Each scene shows the same named points in several views. A view is turned or mirrored, shifted and resized as a whole, has a little noise and may leave points out.

Scene 1
View 1
dulov: 11; -24; 6; -18; -2; 7; -2; -6; 8; 26; 8; -5; -2; -1; -2; -4; 23; 14; -19; 9; 9; -15; -27; -22; -33; 10; -11; -2
Rel: 8; -15; -11; -23; 6; 13; -16; 17; 41; 8; -5; -23; -44; -32; 13; 34; 0; 31; -18; -9; 21; 0; 6; 0; -15; -3; 10; -17
Rifal: -2; -3; 15; -4; 25; -8; 8; 9; -9; 15; -10; -9; 32; 8; 14; -16; 14; 21; -30; 31; 17; 4; -26; -10; -17; -18; -2; 32
lof: 14; -8; 5; -4; 4; 6; 16; -1; -2; 18; 7; 3; 7; -11; 4; -23; 20; 0; -25; 4; 10; -17; -35; -28; -26; -2; -7; 9
sagef: 10; 5; -13; -10; 20; 9; -3; 27; 33; -5; -15; -21; -31; -36; 23; 19; -7; 30; -22; -7; 25; 8; 5; -2; -6; -25; 17; -1
Semik: 7; -31; 2; -32; -1; 11; -14; 4; 29; 24; 9; -14; -23; -14; 2; 20; 14; 20; -22; 0; 12; -14; -12; -2; -28; 15; 1; -16
zik: 16; -13; 2; -7; 2; 8; 7; -4; 5; 15; 5; -2; -5; -10; 3; -12; 15; 8; -19; 5; 11; -15; -31; -28; -31; 3; -7; 4
dolo: 11; 1; -8; -7; 17; 5; -2; 15; 20; 3; -14; -19; -22; -22; 19; 11; -3; 31; -18; 6; 23; 10; -3; -12; -12; -20; 8; 7
Pok: -7; -37; 17; -32; 4; -4; -18; -8; 7; 39; 5; -11; 14; 22; -1; 10; 26; 30; -24; 30; 11; -9; -22; -11; -38; 16; -10; 6
Liman: 30; -5; -8; -4; -8; 22; 16; 3; 17; 7; 11; 6; -26; -34; 0; -13; 15; -6; -16; -21; 8; -21; -28; -29; -24; 5; -3; -12
vif: 5; 6; 6; 9; 20; -7; 11; -2; -17; 13; -12; -8; 22; 10; 16; -22; 14; 24; -23; 34; 18; 6; -27; -29; -23; -22; -10; 35
fezu: -14; -41; 19; -44; 14; 5; -16; 14; 24; 31; 6; -11; 14; -8; 3; 14; 26; 20; -38; 12; 16; -11; -18; 24; -22; 11; 6; -8
View 2
Rel: 52; -15; -19; -12; -22; 14; 4; 86; 17; 0; 2; 14; 1; -31; 30; 9; -3; -57; 3; 36; 55; 35; 48; -26; 68; -24; 19; 35
dolo: 69; -5; -39; -11; -9; 18; 6; 49; -13; -2; 23; 24; 20; -6; 23; 0; -2; -26; -1; 15; 27; 12; 23; -32; 36; -27; 10; 37
lof: 66; 12; -26; -31; -34; 60; 11; -1; 0; -4; -34; 15; 2; -2; 8; -38; -2; -25; -3; 22; 33; 10; -19; -5; -42; -23; 13; 41
fezu: 6; 23; 20; 2; -32; 15; 20; 46; 32; -14; -66; 1; -5; -49; 11; -36; 1; -17; -17; 37; 24; 56; 25; -1; 17; -41; 49; 22
sagef: 78; -6; -37; -5; 0; 19; 6; 61; -10; 2; 30; 42; 13; -25; 31; 5; -4; -42; 13; 17; 41; 24; 38; -41; 68; -22; 17; 33
Rifal: 47; 22; -34; -4; -11; 23; 26; -3; -25; -14; -2; 16; 26; 16; 4; -35; 4; 27; -22; 4; -9; 7; -16; -25; -27; -43; 23; 30
Semik: 27; -9; -7; -12; -38; 10; 10; 68; 22; -6; -25; -9; 1; -20; 17; -7; 0; -41; -13; 38; 38; 33; 35; -7; 29; -36; 26; 34
vif: 63; 11; -50; -20; -18; 30; 20; -10; -29; -7; 7; 11; 32; 36; 1; -27; 7; 17; -18; 2; -3; -11; -24; -27; -40; -42; 11; 39
Pok: 3; 9; 1; -12; -45; 1; 23; 33; 19; -15; -50; -29; 8; 5; 0; -33; 10; 1; -35; 30; 7; 27; 7; 3; -25; -53; 33; 31
Liman: 83; -3; -27; -40; -33; 73; 3; 24; 17; 6; -31; 21; -8; -27; 17; -24; -7; -75; 24; 31; 68; 16; 1; -9; -12; -3; 2; 48
View 3
Semik: -17; 16; -14; 25; 6; 8; 3; -12; -58; 16; 22; -16; -38; -1; 5; -16; 21; 33; 28; 10; 36; -2; -22; -4; -25; -2; 16; -14
dulov: 2; 23; -12; 25; 4; 11; -13; -45; -16; 12; 23; -1; -26; 12; 4; -14; 17; 30; 18; 7; 16; 3; -12; -9; -22; -20; 14; -12
Pok: 20; 24; 15; 18; 15; -8; -24; -38; -28; 13; 6; -7; -27; 3; 7; -4; 29; 34; 33; -9; 22; -2; -2; 0; 11; -1; 12; -23
vif: 15; 7; 1; -5; 0; 12; -67; -48; 14; -4; -11; 9; 5; -6; -7; 10; -22; 23; 7; 13; 6; -21; -12; 32; 0; -8; -5; -6
zik: -3; 18; -19; 23; -3; 20; -18; -47; -3; 11; 22; 4; -19; 11; 2; -18; 4; 27; 10; 11; 12; 0; -17; -4; -33; -23; 11; -4
fezu: 5; 8; 8; 18; 13; -14; 5; 4; -43; 14; 20; -9; -28; 9; 14; -9; 19; 25; 21; -32; 27; 9; -26; -13; 0; -7; 15; -33
Liman: -23; 13; -43; 30; -14; 34; 8; -42; -5; 16; 42; 7; -21; 18; 5; -30; 3; 20; 2; 19; 14; 9; -26; -18; -62; -38; 19; -1
Rifal: 11; -1; 2; -8; 1; 8; -50; -24; 2; -1; -1; 11; -1; -1; -1; 5; -22; 17; 4; -6; 9; -12; -25; 20; 0; -10; 2; -15
lof: 2; 14; -17; 17; -7; 20; -21; -47; 10; 7; 25; 13; -11; 12; 3; -15; -2; 17; 2; 4; 6; -2; -19; -2; -31; -30; 11; -7
View 4
Pok: -36; 4; 6; 22; -9; 7; 13; -25; -4; 29; -2; 26; 17; 15; -40; -15; -17; -9; 7; -2; -4; 7; 10; 10; 12; 10; -12; 7
Rifal: -25; -15; 2; 1; -3; 4; 6; -3; -14; 15; -21; 11; -9; -15; -34; -20; 5; -14; 27; -5; 1; -27; 26; -24; 10; 12; 12; -12
dulov: -30; -2; 10; 1; -3; 5; -7; -9; -9; 16; -1; 21; 23; 26; -29; -11; -2; 10; 11; -9; -2; -5; 18; 0; 0; 4; -13; 11
Rel: 0; 27; 20; -22; -5; -1; -32; 8; -27; -11; -6; 62; 1; 18; 1; -18; -24; 16; 1; -6; 1; 16; -1; 19; 3; -20; -12; 26
dolo: -2; 11; 13; -20; -3; -3; -24; 10; -32; -14; -16; 47; -15; -5; -9; -20; -15; 5; 17; -5; 6; -6; 9; -1; 8; -13; 5; 8
Semik: -16; 21; 17; -4; -8; 1; -15; -8; -15; 7; 0; 48; 13; 23; -17; -12; -22; 10; 2; -7; -2; 14; 5; 18; 4; -9; -18; 23
zik: -26; -8; 11; -6; -1; 7; -12; -1; -14; 10; -5; 17; 17; 22; -23; -14; 3; 16; 17; -8; 1; -13; 24; -11; -2; 0; -9; 7
fezu: -23; 14; 15; -5; -13; 14; 3; -16; 5; 29; -8; 43; 5; 5; -23; -7; -13; -5; -15; 13; -11; 21; -4; 11; -3; 16; -17; 25
sagef: 10; 20; 15; -32; -6; -3; -32; 18; -34; -21; -16; 60; -20; -5; 2; -19; -15; 12; 7; -5; 3; 2; 2; 2; 3; -16; 5; 16
Liman: -19; -10; 18; -32; 3; 6; -35; 16; -16; -2; 0; 23; 25; 37; -4; -10; 12; 36; 9; -14; -1; -12; 25; -14; -14; -7; -12; 19
lof: -28; -18; 10; -13; -1; 9; -11; 3; -8; 13; -8; 11; 14; 17; -26; -13; 13; 13; 17; -9; 0; -21; 28; -22; -5; 7; -6; 3

Which points are out of place in each view (at most two, in the order of its rows)? Write - if all are in place.
view 1 | Semik
view 2 | fezu
view 3 | vif
view 4 | Rifal

Scene 2
View 1
Gur: 13; -14; 3; -40; 28; 1; -36; 8; 7; -2; 0; 4; -9; 7; -9; -11; -14; -13; 1; -6; 11; 34; -11; 4; 17; 25; -27; -11
teb: 10; -33; -8; -15; 17; -11; -22; 1; -8; 12; -1; -3; -1; -7; -8; 6; 5; -1; 20; 0; -1; -7; -1; 6; -2; 8; -8; -8
rino: 8; -28; -6; -24; 19; -11; -22; 1; -7; 15; -2; 2; -1; -6; -11; -2; 1; -1; 17; -2; -1; -2; 0; 3; -1; 9; -8; -8
rab: 17; -23; 3; -34; 27; -3; -30; 5; 0; 7; 0; 2; -3; -4; -9; -12; -12; -16; 5; 0; 9; 15; -10; 12; 7; 18; -17; -7
vasa: 23; -25; 8; -46; 32; -3; -19; 0; -7; 25; -5; 11; 2; -20; -17; -35; -18; -24; 7; 9; 6; -2; -8; 15; -5; 8; -3; -2
molut: 2; -18; -1; -42; 26; -6; -26; 1; -3; 13; -5; 11; -7; 4; -17; -19; -5; -4; 13; -7; 3; 19; -2; -4; 6; 19; -17; -7
Pamul: 5; -20; -3; -34; 26; -5; -34; 5; 0; 2; 2; 5; -3; 10; -12; -4; -4; -7; 7; -12; 6; 29; -7; 1; 17; 23; -23; -7
panum: 11; -35; -12; 2; 11; -9; -25; 4; -3; 3; 0; -12; -3; -7; 1; 18; 8; 5; 19; -1; -1; -8; -1; 7; -1; 9; -13; -15
mivin: 4; -12; -11; -13; 10; -3; -27; 2; 7; 1; -9; -1; -23; -1; -3; -1; -2; 13; 25; -3; 4; 3; 2; -9; -9; 14; -21; -22
sab: 19; -25; -5; -14; 13; -5; -14; -2; -3; 19; -10; -2; -11; -23; -6; -14; -7; 0; 25; 12; 1; -25; 1; 5; -23; 1; -2; -14
foru: 7; -25; -6; -22; 21; -6; -32; 5; 2; -1; 1; -3; -5; 5; -5; 6; 0; -2; 10; -7; 5; 19; -5; 4; 12; 19; -22; -11
nep: 12; -43; -3; -28; 29; -15; -24; 3; -13; 16; 6; 1; 16; -6; -15; 4; 5; -13; 8; -4; -1; 4; -6; 16; 12; 12; -5; 3
View 2
Gur: -10; -27; -32; 6; -5; 42; -29; -50; 17; -15; -7; -44; -8; 11; 7; 25; 19; 5; 42; 14; -22; 12; 0; -10; 27; -15; 1; 4
mivin: 2; -8; -4; 10; 6; 32; -28; -13; 2; -12; -6; -46; -8; -2; 0; 13; 6; -41; 11; 3; 20; 4; 2; 10; 6; -32; -12; -18
nep: 0; -32; -12; 26; 13; 34; -33; -18; 9; -10; -5; -21; 32; 26; -2; 5; -13; -2; 10; -7; -21; 12; 8; 14; 23; -6; 33; 7
rino: 1; -18; -7; 24; 12; 33; -30; -10; 7; -9; -10; -29; 12; 22; 0; 10; -7; -17; 13; -10; 0; 1; 8; 12; 21; -18; 12; -5
teb: 5; -17; -2; 21; 14; 31; -30; -7; 3; -10; -6; -29; 17; 14; -1; 6; -11; -25; 5; -8; 4; 6; 7; 18; 14; -18; 15; -5
Pamul: -6; -36; -24; 14; 2; 37; -30; -35; 15; -19; 0; -46; -1; 16; 8; 28; 8; 3; 29; 9; -14; 7; 0; -9; 24; -12; 11; 4
panum: 7; -21; 3; 10; 13; 30; -31; -8; -3; -12; 2; -38; 19; -1; -2; 6; -8; -40; -5; 2; 10; 12; 5; 22; -4; -20; 14; -7
molut: -5; -20; -23; 24; 6; 35; -30; -23; 17; -14; -13; -38; -5; 27; 4; 24; 5; 1; 32; -5; -5; -3; 5; -8; 38; -15; 1; -1
rab: -3; -17; -26; 14; 1; 41; -30; -37; 12; -7; -16; -26; 7; 14; -2; 8; 7; -3; 31; 2; -22; 13; 6; 5; 28; -14; 6; 3
sab: 4; 10; -3; 24; 11; 35; -31; -2; 6; 1; -23; -14; 14; 17; -11; -10; -8; -33; 11; -19; 4; 5; 13; 28; 23; -24; 0; -12
foru: -1; -34; -14; 13; 8; 34; -31; -28; 7; -15; 2; -41; 13; 9; 4; 18; 0; -11; 15; 7; -8; 11; 2; 5; 14; -14; 18; 3
vasa: -3; 8; -27; 29; 1; 44; -33; -26; 19; 5; -37; -1; 13; 35; -11; -9; 0; 4; 37; -18; -27; 7; 14; 14; 51; -11; 3; 1
View 3
rino: -20; 4; -33; 16; -3; -12; -29; 20; -13; 35; -12; 2; -15; -6; -6; -7; 10; 11; 16; -23; 4; 4; -18; 21; 4; 16; -15; -6
rab: -24; 2; -31; 12; 11; 8; -27; 7; -8; 30; -2; -3; 1; 0; -16; 8; 2; -3; 23; -8; 10; -5; 13; 24; -7; 13; -3; 8
Pamul: -34; 12; -42; 3; 11; 8; -39; 7; -18; 17; 13; -11; 4; 7; -14; 1; -9; 9; 19; -20; 7; -10; 6; -4; -7; 16; 0; 7
molut: -26; 7; -39; 5; -3; 6; -37; 9; -23; 34; 7; 3; 5; -10; -17; 4; 2; 13; 31; -22; 13; -14; -3; 8; 13; 23; -3; 3
Gur: -37; 5; -34; -11; 15; 23; -35; 3; -20; 14; 15; -7; 4; 1; -13; 10; -13; 1; 20; -9; 12; -10; 17; -2; -10; 19; 5; 7
vasa: -9; -3; -27; 34; 0; 3; -18; 6; -4; 57; -17; 13; 11; -14; -29; 17; 18; -6; 42; -6; 19; -10; 9; 57; 13; 14; -6; 11
nep: -15; 12; -40; 45; 9; -20; -36; 21; 2; 30; -13; -12; -5; 15; -11; -8; 9; 1; 22; -26; 2; 4; -6; 23; -9; 5; -15; 5
mivin: -37; -5; -21; -28; -4; 9; -28; 22; -27; 25; -5; 11; -30; -19; 6; -5; 3; 18; 2; -14; 5; 8; -23; 5; 0; 22; -13; -20
teb: -18; 3; -32; 19; -2; -15; -27; 26; -6; 33; -19; -1; -25; -1; 2; -14; 10; 10; 9; -23; 1; 14; -20; 22; -5; 12; -19; -9
sab: -13; -8; -17; 13; -8; -9; -14; 26; -7; 47; -32; 15; -26; -18; -2; -5; 23; 3; 14; -8; 6; 15; -24; 46; 6; 15; -20; -14
View 4
foru: 6; 2; -6; 12; 4; -3; 2; -9; 0; -1; -13; 13; -13; -6; -40; 8; 15; 4; -3; -5; -2; -8; 28; 9; -16; -36; 3; -3
panum: 1; 0; 16; 15; 8; 3; -6; 0; 8; 4; -16; 12; 4; 26; -19; 14; 20; 4; 0; 0; 2; -16; 41; 2; -27; -31; -6; 20
molut: -3; 13; -19; 12; 8; -6; -3; -4; 13; -20; -8; -16; -12; -28; -51; 4; -1; 15; 1; -7; -2; -2; 17; 14; -14; -15; -3; -11
nep: -1; 6; 2; 7; 14; -11; 0; -5; 33; -6; -1; 28; -17; 0; -42; 17; 16; 11; -8; 0; -4; -15; 16; 3; -15; -42; 16; -14
vasa: -28; 34; -9; -3; 30; 7; -2; 7; 39; -31; 19; -9; -19; -18; -49; 4; 2; 5; -1; 9; 9; -1; -13; 1; -29; -29; 13; -17
Pamul: 7; 6; -21; 12; 1; -5; 5; -13; -10; -6; -13; 3; -17; -28; -51; 6; 8; 7; -1; -8; -4; 0; 23; 16; -11; -32; 0; -11
rab: -7; 16; -14; 4; 13; 6; 5; -4; 4; -12; 0; 1; -17; -22; -46; 4; 10; -3; -1; -1; 3; 2; 10; 8; -24; -35; 5; -9
teb: -4; 6; 11; 13; 12; -2; -9; 1; 24; -6; -9; 6; -2; 16; -30; 14; 13; 11; -3; 1; 0; -16; 30; 4; -23; -26; 0; 8
rino: -7; 10; 5; 13; 12; -4; -8; 2; 25; -13; -6; -1; -3; 4; -35; 10; 8; 14; -2; -2; 1; -11; 23; 6; -20; -23; -2; 2
mivin: -4; 8; -2; 20; 6; 10; -9; 0; -6; -12; -20; -23; 5; 4; -28; 5; 3; 7; 9; -6; 4; -6; 41; 11; -25; -8; -22; 23
sab: -22; 23; 15; 8; 25; 9; -13; 11; 35; -19; 2; -11; 4; 21; -23; 11; 5; 6; 1; 5; 10; -12; 18; -1; -35; -18; -2; 14
Gur: 2; 12; -30; 7; 5; 7; 11; -10; -23; -11; -8; -4; -24; -40; -55; -2; 8; -3; 3; -6; 2; 9; 15; 15; -17; -34; -2; -12
View 5
Gur: -10; 30; 27; 6; 16; 10; -22; -18; 35; 16; 21; -21; -22; 9; -6; 8; -4; 12; 9; 24; 8; -17; -1; -6; 33; -13; -8; 18
molut: -3; 24; 15; 15; 9; -10; -12; -24; 14; 1; 12; -14; -26; 19; -19; 13; 5; 13; 8; 14; -11; -15; 12; 4; 27; -3; -28; 29
foru: -20; 5; 30; 16; 20; -21; -15; 5; 39; 16; 12; -18; -35; 0; -13; 5; 9; 23; 2; -2; -6; -21; 19; -38; 21; -4; -19; 20
mivin: -10; -19; 38; 38; 11; -31; -3; -4; 35; 20; 9; 1; -28; 15; 3; -6; 11; 20; 14; 7; -6; -7; 29; -9; -7; 24; 7; 39
rino: -15; -4; 23; 28; 10; -29; -5; 8; 17; 7; 2; -9; -34; 6; -23; 10; 18; 26; 1; -5; -19; -17; 36; -23; 14; 15; -27; 27
vasa: -11; 23; 10; 9; -5; 14; -5; 11; -21; -7; 5; -19; -19; 7; -43; 28; 16; 16; 1; 19; -26; -7; 43; 11; 31; 17; -39; 10
nep: -26; 11; 19; 12; 13; -20; -13; 19; 15; 4; 5; -25; -39; -3; -34; 17; 19; 27; -7; -13; -22; -27; 32; -46; 37; -3; -44; 14
teb: -20; -12; 28; 30; 11; -31; -2; 21; 21; 11; 3; -11; -37; 3; -19; 8; 21; 26; -1; -9; -19; -18; 43; -35; 11; 18; -23; 25
panum: -27; -23; 42; 32; 16; -36; -5; 30; 39; 24; 5; -9; -36; -7; -9; -2; 18; 29; 0; -12; -14; -16; 43; -49; 3; 20; -8; 22
Pamul: -12; 22; 25; 11; 21; -16; -21; -16; 37; 13; 16; -20; -31; 11; -9; 7; 4; 17; 8; 7; -1; -22; 2; -22; 29; -14; -17; 24
sab: -19; -17; 28; 35; -3; -15; 7; 29; -1; 7; -2; -5; -27; 3; -27; 12; 25; 25; 4; 2; -28; -6; 61; -10; 2; 38; -23; 21
rab: -16; 23; 27; 7; 10; 12; -16; -1; 21; 12; 16; -19; -22; 3; -18; 14; 2; 14; 7; 24; -5; -13; 18; -8; 27; -1; -15; 13
View 6
Gur: 21; -5; 2; -62; 7; -30; -20; 10; 21; 30; 17; -22; 22; 6; 3; -26; 24; -10; 15; -35; -10; 24; 26; 12; 11; -4; -26; 8
Pamul: 21; 3; 13; -55; 10; -27; -9; 13; 18; 33; 16; -12; 17; -5; 7; -26; 23; -19; 17; -31; -17; 33; 19; 9; 5; -9; -24; -10
rino: 5; 12; 19; -24; 4; -18; 2; 11; -1; 24; 27; 9; 14; 4; 13; -19; 37; -22; 28; -9; -8; 37; 13; -9; -17; -14; -24; -18
vasa: -1; 10; -11; -29; 5; -17; -19; -9; 16; 18; 32; 6; 36; 38; 1; -2; 54; -16; 34; 13; -7; 36; 15; -14; -1; -10; -46; 16
foru: 19; 5; 15; -35; 4; -22; -1; 14; 10; 26; 16; -2; 14; -6; 4; -21; 25; -22; 24; -27; -14; 36; 19; 13; -13; -5; -14; -21
sab: -12; 10; 10; -7; -2; -18; -1; 10; -14; 14; 35; 17; 9; 21; 13; -11; 47; -17; 30; 5; 8; 34; 13; -21; -35; -11; -25; -11
panum: 5; 7; 23; -7; -3; -20; 11; 22; -13; 18; 21; 13; -3; -8; 8; -20; 30; -21; 27; -22; -1; 33; 21; 3; -42; -2; -3; -31
rab: 13; 1; -1; -40; 3; -22; -15; 5; 15; 20; 21; -6; 22; 14; 2; -17; 36; -15; 25; -17; -8; 32; 21; 6; -2; -5; -26; 4
nep: 21; 17; 12; -21; 7; -14; 3; -1; 19; 22; 15; 12; 25; 3; -1; -7; 38; -33; 37; -5; -24; 50; 15; 11; -11; -3; -22; -23

Which points are out of place in each view (at most two, in the order of its rows)? Write - if all are in place.
view 1 | sab, foru
view 2 | mivin
view 3 | Gur
view 4 | -
view 5 | molut, rab
view 6 | -
